Each row is a point on a tangle of strands that fork, close into loops and nearly touch. The rows are in no order.
Points whose rows are less than 5.64 apart are linked; no others are. Some points are linked to none.
k264: [ 5.11  1.71 -1.03 -2.40 -2.32 -2.77 -1.44  0.13  1.66 -1.42  0.79 -0.54
  0.47 -0.93  1.14  3.24 -3.28  1.28  1.78  0.62]
k547: [-0.06 -1.96 -0.88  2.70  1.46 -0.79 -1.46  1.66 -0.75  0.01  1.33 -1.56
  1.78  1.44 -0.16 -0.11 -1.44 -0.82  0.53  0.74]
k917: [ 0.21  1.71  0.14 -0.35  0.29 -1.60  3.04 -0.53 -0.16 -0.38 -1.88 -0.39
 -0.63 -1.88  0.66 -0.24  0.96  2.19  0.57 -0.32]
k808: [-1.06  1.20  1.00 -0.60 -0.69  1.53 -0.86  2.01  1.36  1.26  0.33  1.47
 -0.12  2.28  0.51 -1.26  3.23 -1.72 -0.22 -4.08]
k438: [-3.49 -2.31  2.31  2.65  0.85  3.30 -3.12  0.77 -2.30  0.70  0.93  0.69
 -2.11 -0.83 -0.78 -1.07  1.33 -3.10 -2.59  0.27]
k163: [-2.75 -1.89  1.06  0.65  0.98  4.33 -2.17 -0.33 -1.05  0.56  1.07  2.01
 -1.64  2.08 -1.69 -0.73  0.60 -3.00 -2.87  1.02]
k133: [ 1.55  0.21 -0.91 -1.55 -0.56  1.76 -0.80  0.51  1.22  1.96  0.93  0.81
  0.94  3.27  0.60 -0.80  1.70 -2.20  0.10 -2.89]
k775: [ 3.59  1.77  0.11 -1.79 -0.39 -3.65 -0.28  1.03  0.55  0.93 -0.61  0.04
 -0.63 -0.11  1.41 -0.73 -1.25 -0.01  4.16 -2.93]
k453: [ 2.35  1.81 -1.37 -1.46  1.39 -2.89  3.79 -4.55  0.31 -1.37 -2.48 -0.41
  0.73 -1.98  0.78 -1.27 -1.22  3.75  2.31  0.81]
k899: [ 3.41  1.26 -0.74 -0.76 -0.87 -2.09 -1.80  2.95  0.58  0.81  0.66 -0.69
  0.49  1.51  1.95  0.22 -0.22 -1.84  2.21 -3.02]
k2: [-2.54  1.18  2.25  0.69  0.79 -0.12  1.29 -1.55 -1.15  2.19 -1.58  0.43
 -1.37 -0.75 -0.83 -3.56  0.83 -0.98  1.29 -2.79]
k184: [ 1.59 -0.31 -0.11 -2.00 -0.15 -0.83  0.43  0.20  2.10  0.01  1.01  2.12
 -1.67  0.61  0.40 -0.87  1.89  1.26  2.46 -2.43]
k368: [ 0.67  1.14  1.00 -1.80 -1.79 -0.94  1.32 -0.06  2.47 -0.34 -1.12  1.91
 -2.17 -1.14 -0.35 -0.68  3.50  2.64  1.40 -3.17]
k671: [ 2.32 -1.72 -1.55  0.38  1.80 -0.74 -0.85 -1.84  0.09  1.92 -0.67 -0.66
 -2.12  0.20 -0.07 -1.27 -0.30  0.02  2.06 -1.04]
k848: [-0.72 -1.64 -1.65 -0.14  0.25  1.25  2.15 -1.07 -0.15 -1.67 -0.42 -0.26
  1.73 -0.50 -1.04  2.04 -0.38  2.03 -2.61  4.83]
k28: [-2.76 -0.13  1.53 -1.00 -1.57  3.88 -0.47  2.25 -0.23  1.39  0.41  0.59
  0.85  1.19 -0.03  1.93  2.25 -2.01 -3.23  0.01]
k20: [ 4.46  1.36 -0.87 -1.30  0.31 -4.84 -1.83  0.72  0.41 -0.76  0.03 -0.15
 -1.30 -0.92  1.26  0.00 -3.96 -0.01  4.64 -1.29]
k778: [-0.62 -1.72 -0.65  1.29  0.29  2.97 -2.99  0.27  0.77  0.68  1.50  1.40
 -1.15  2.73 -1.20 -1.57  2.05 -2.86 -2.01 -1.27]
k473: [-1.87 -0.01  1.11 -1.01  1.04  4.55  0.94 -2.00 -0.77 -1.05 -1.43  2.20
 -1.42  1.26 -1.68  0.75  0.96  0.17 -4.57  2.58]
k258: [-3.22  0.18  1.11 -0.78  0.70  2.63  2.22 -0.08 -0.96 -0.74 -0.36  1.15
  0.56  0.28 -0.67  0.86  0.80  0.19 -2.90  2.25]
k722: [-2.65  3.11  1.17  0.15  1.70  2.95  2.18 -4.81 -1.53 -1.76 -3.92  1.30
 -1.73 -0.74 -1.47 -1.07  0.58  0.50 -4.70  2.10]
k854: [ 0.74 -1.38 -1.68  2.07  0.13 -1.48 -3.00  1.55  0.59  0.56  3.01 -1.31
  2.07  2.20  0.32 -1.30 -1.34 -2.39  2.16 -1.27]
k231: [-2.41  2.12  2.74 -0.96 -0.59  2.52  0.04  0.50  0.40  1.56 -1.95  1.69
 -1.83  0.77 -0.26 -1.04  3.41 -0.77 -1.64 -3.66]
k67: [-3.72 -0.50  1.88  0.42  1.24  1.68  0.70 -0.01 -2.39  2.34  0.89 -0.07
 -0.05 -0.26  0.40 -1.30 -0.35 -2.61 -0.13 -0.47]
k523: [-2.48  1.91  1.71  2.48  2.54  2.16  0.74 -1.44 -1.66 -1.54 -3.30  0.77
 -2.41  0.26 -1.66 -1.40  1.09  0.18 -4.18  0.73]
k143: [-3.83  1.40  2.67 -0.16  2.02  2.00  1.98 -1.78 -2.70  1.78 -1.69  0.86
 -1.62 -0.57 -0.27 -2.11 -0.09 -1.84 -1.01 -0.67]
k889: [ 3.49  1.84 -1.39  0.30 -1.87 -3.57 -0.50 -0.11  0.44 -1.67 -0.44 -2.52
  0.17 -2.65  0.85  2.54 -2.66  1.95  0.95  1.28]
k44: [-0.40  2.01  0.88  0.49 -1.52 -2.45  0.87  1.38  0.99 -0.42  0.18 -0.79
  0.11 -1.42  0.64  0.08  0.57  1.47  1.46 -1.91]
k172: [-0.25 -0.08 -1.44  2.23  1.76 -2.73  1.00 -2.25  0.15 -0.99 -0.33 -1.81
  0.22 -0.79 -0.67 -1.30 -2.09  2.19  1.70  0.88]
k589: [ 0.71  1.60  0.73 -0.52  0.80  1.45  1.94 -3.11  0.86  0.80 -2.08  1.02
 -0.61  1.54 -1.09 -1.96  1.27  1.74 -0.48 -1.75]
k955: [-5.06  1.42  3.38  2.24  1.27  2.61 -0.04  2.08 -1.85 -2.22 -0.91  1.33
 -0.34  0.35 -0.71 -0.19  1.54 -0.72 -4.05  0.75]
k399: [ 0.37  1.45 -0.88 -0.40  1.61 -0.73  3.81 -4.00  0.18 -1.30 -2.91 -0.05
 -0.63 -2.01 -0.10 -1.16  0.85  3.18 -0.47  1.07]
k173: [-1.92 -1.08  0.57  0.35  0.20  0.45 -0.78  0.99 -0.59  2.31  2.29  0.06
  0.64  1.02  0.67 -1.89  0.20 -3.06  1.53 -1.99]
k705: [-0.07 -3.88 -0.73 -0.34 -0.90  0.96 -0.94  3.88 -0.62 -0.26  1.35  0.04
  2.73  1.13 -0.46  2.30 -0.19 -1.09 -0.85  3.75]
k292: [ 3.43  1.35 -0.35 -1.32 -0.63 -4.11  1.24 -2.04  0.18  0.11 -2.89 -0.60
 -2.16 -3.41  0.29 -0.92 -0.68  2.37  3.76 -1.26]
k653: [ 1.93  0.80 -1.64 -0.46  0.04 -2.03  1.75 -3.60  0.98 -0.42 -0.08 -1.38
  1.42 -0.59 -0.05 -0.01 -2.41  2.73  2.02  0.93]
k868: [-1.61 -2.42 -0.26  2.09 -0.20  0.60 -3.24  2.36 -0.81  1.21  3.60 -0.72
  2.56  1.50  0.84 -1.68  0.05 -4.17  0.73 -1.18]
k787: [-2.37  1.01  1.00  0.53  0.20  0.49  2.16  0.61 -0.02 -0.95 -0.88  0.30
 -0.71 -1.20  0.00  0.27  1.96  1.32 -1.68  0.19]
k115: [ 0.33  0.58 -0.37 -0.84 -1.48 -1.08  0.94  0.61  1.37 -0.47  2.23 -0.16
  1.78  0.53  0.24  1.05 -0.79  1.26  1.34 -0.12]
k400: [ 0.13 -0.71  0.00  2.15 -0.51 -1.37 -0.86  3.99 -0.97 -0.81  1.00 -2.14
  3.09  0.32  0.74  1.87 -1.19 -0.33 -0.23  1.56]
k364: [ 0.03 -1.25 -0.60  1.71  2.00  1.04 -0.61 -0.98 -0.31  1.20 -0.50 -0.25
 -1.38  1.10 -0.67 -1.19  0.32 -0.48 -0.56 -0.40]
k280: [ 1.03  0.52 -1.80  0.32 -1.64 -1.87  1.44 -1.54 -0.21 -0.85 -0.56 -2.67
  0.89 -3.28  0.54  2.37 -1.28  1.92 -0.74  2.74]
k392: [ 4.86 -0.48 -2.26 -2.14 -0.93 -2.94 -3.95  2.47  1.12 -1.10  2.63  0.42
  0.16  0.75  1.82  1.73 -3.52 -2.19  3.23 -0.37]
k296: [ 1.53  2.07  0.67 -3.14 -3.24 -3.35  0.61  0.32  2.44 -1.62  0.80  1.09
 -1.11 -2.99  1.23  1.50  0.19  2.90  3.04 -1.61]
k641: [-2.14 -0.94  0.74  3.45  3.64  1.84 -0.95 -1.12 -1.60 -0.64 -1.50  0.18
 -1.89  1.13 -1.68 -1.63 -0.33 -0.40 -2.34  1.11]
k426: [-0.66  2.76  1.39 -0.76  0.88  2.77  2.75 -4.62 -0.64  0.50 -3.61  0.87
 -0.75  0.57 -1.14 -1.66  0.83  1.19 -2.63 -0.19]
k252: [-3.34 -1.69  1.18  2.72 -0.15  0.16 -0.44  0.97 -1.45 -0.03  1.10 -1.03
 -1.52 -3.31  0.10 -0.36  0.95 -0.39 -0.93  0.83]
k558: [ 2.09 -1.15 -1.04 -0.78 -1.07 -0.19 -2.44  4.16  0.23  0.97  1.83 -0.49
  1.12  1.48  1.99  1.42  0.95 -2.94  0.68 -1.40]
k230: [-1.34 -1.86  0.30  0.57 -0.90  2.06 -0.93  2.72 -0.66  0.94  1.41 -0.36
  1.72  1.14 -0.06  1.31  0.75 -1.66 -1.62  1.20]
k286: [ 0.82 -2.59 -1.70 -1.02 -0.26  0.16  1.04  1.61 -0.03 -1.45  0.41 -0.33
  2.80  0.65 -0.56  2.85 -1.10  1.47 -0.84  4.63]
k131: [-2.46 -0.89 -0.12  1.85  1.08 -1.72  1.59  0.56 -1.91 -1.00  0.62 -1.47
  0.10 -3.42  0.83  0.30 -0.70  0.41  0.18  2.14]
k197: [-0.18 -0.58 -1.01 -0.30  0.58  2.73  1.82 -3.41  0.47 -0.59 -0.48  0.27
  1.87  1.63 -1.65  0.60 -0.59  1.99 -2.65  3.04]
k568: [ 6.10 -0.23 -2.59 -3.03 -0.84 -1.51 -2.46  0.00  1.87 -0.89  1.62  0.22
  1.61  1.90  1.07  2.43 -3.60  0.23  2.36  0.84]
k350: [-1.73  2.47  2.11 -0.91 -1.55  0.70  2.47 -2.51 -0.39  1.38 -4.34  0.28
 -2.47 -3.06 -0.58 -1.30  3.06  1.20 -1.01 -2.09]
k495: [-2.67 -1.49 -1.05  2.06  2.49 -1.06  1.62 -1.12 -1.03 -1.20  0.87 -0.96
  1.23 -0.59 -0.73 -0.61 -2.01  0.99  0.30  2.83]
k85: [ 2.28 -0.96 -1.60 -0.03 -0.60 -1.72 -0.31  2.40 -0.03 -1.08  0.67 -1.69
  2.58  0.47  0.45  2.95 -2.39  0.62  0.65  2.67]
k776: [-3.08  0.40  1.38  1.56 -0.74  0.60  0.39  3.27  0.92 -1.78  1.08  0.58
  0.77  0.09 -0.27  0.87  2.16  1.17 -1.68 -0.35]
k245: [ 1.93 -2.38 -2.44 -1.33  0.03  1.38 -1.85  1.36  0.42  1.84  2.08 -0.01
  1.74  3.43  0.74  0.42  0.14 -3.08  0.21 -0.21]
k806: [ 1.58 -0.66 -0.23 -0.28  0.42 -2.52  0.76 -1.93 -0.14  1.52 -1.78 -0.34
 -2.92 -2.48 -0.23 -2.12  0.27  1.10  3.26 -1.77]
k987: [-3.50 -0.99  2.26  2.72 -0.91  1.40 -2.12  0.27 -0.87  1.06  1.08 -0.14
 -2.24 -2.32 -0.31 -1.69  1.99 -1.72 -0.89 -1.69]
k669: [ 1.91 -4.03 -2.44  0.59 -1.12 -0.24 -3.30  3.30  0.46 -0.24  2.03 -0.86
  2.91  2.10 -0.63  1.95 -1.30 -1.48  0.05  2.84]
k369: [-2.37  1.60  2.44 -1.02 -0.35  3.62  0.64  0.34 -1.07  1.57 -2.02  0.67
 -1.34  0.32  0.08  1.13  2.46 -1.22 -3.49 -1.00]
k887: [ 0.44  0.90  0.09 -3.29 -2.67 -1.84  0.11  1.65  2.25 -0.50  2.84  1.04
  0.68 -0.68  1.36  2.01 -0.18  0.84  2.84 -1.37]
k852: [-0.34 -0.52 -0.23 -0.66  0.07  3.50  0.75 -5.57  0.66  1.18 -0.05  0.67
 -0.25  1.02 -1.82 -0.73 -0.44  0.90 -1.83  1.01]
k390: [ 3.17  1.70  0.13 -2.46  0.20  0.19  2.26 -2.36  1.31  0.72 -1.18  0.95
  0.97  1.87  0.63 -0.68  0.74  2.55  1.43 -1.80]
k541: [ 2.18  0.34 -0.71  1.93 -1.18 -4.11 -1.87  0.98  0.53 -1.33  0.53 -1.98
 -1.40 -2.77  0.48  0.56 -1.75  1.18  2.13 -0.27]
k35: [ 3.35 -2.47 -2.71 -0.24 -0.86 -2.33 -4.15  3.45  0.64 -1.12  2.79 -0.66
  2.18  1.48  0.51  1.89 -3.40 -2.00  2.12  1.74]

A tip is a point with one link. Name the tips that can be reached along the links from each point below, in the order of the rows.
k868: k2, k20, k280, k852, k541
k399: k778, k473, k296, k776
k364: k292, k390

A piece is two or more points that can be reached from each other along the links. Count, over all rows, the pieces, the separate loops (a circle has one, a figure eight two, a Y none), the forks (points with three links) and the tips (points with one).
pieces: 4
loops: 0
forks: 5
tips: 13

Name the points in between on the shortest way along the links from the first point to the second, in order.
k787, k778: k917 > k399 > k453 > k653 > k172 > k495 > k131 > k252 > k987 > k438 > k163
k541, k547: k889 > k264 > k568 > k392 > k35 > k669 > k705 > k286 > k85 > k400
k286, k20: k705 > k230 > k28 > k369 > k231 > k808 > k133 > k245 > k558 > k899 > k775
k230, k2: k705 > k286 > k85 > k400 > k547 > k854 > k868 > k173 > k67 > k143
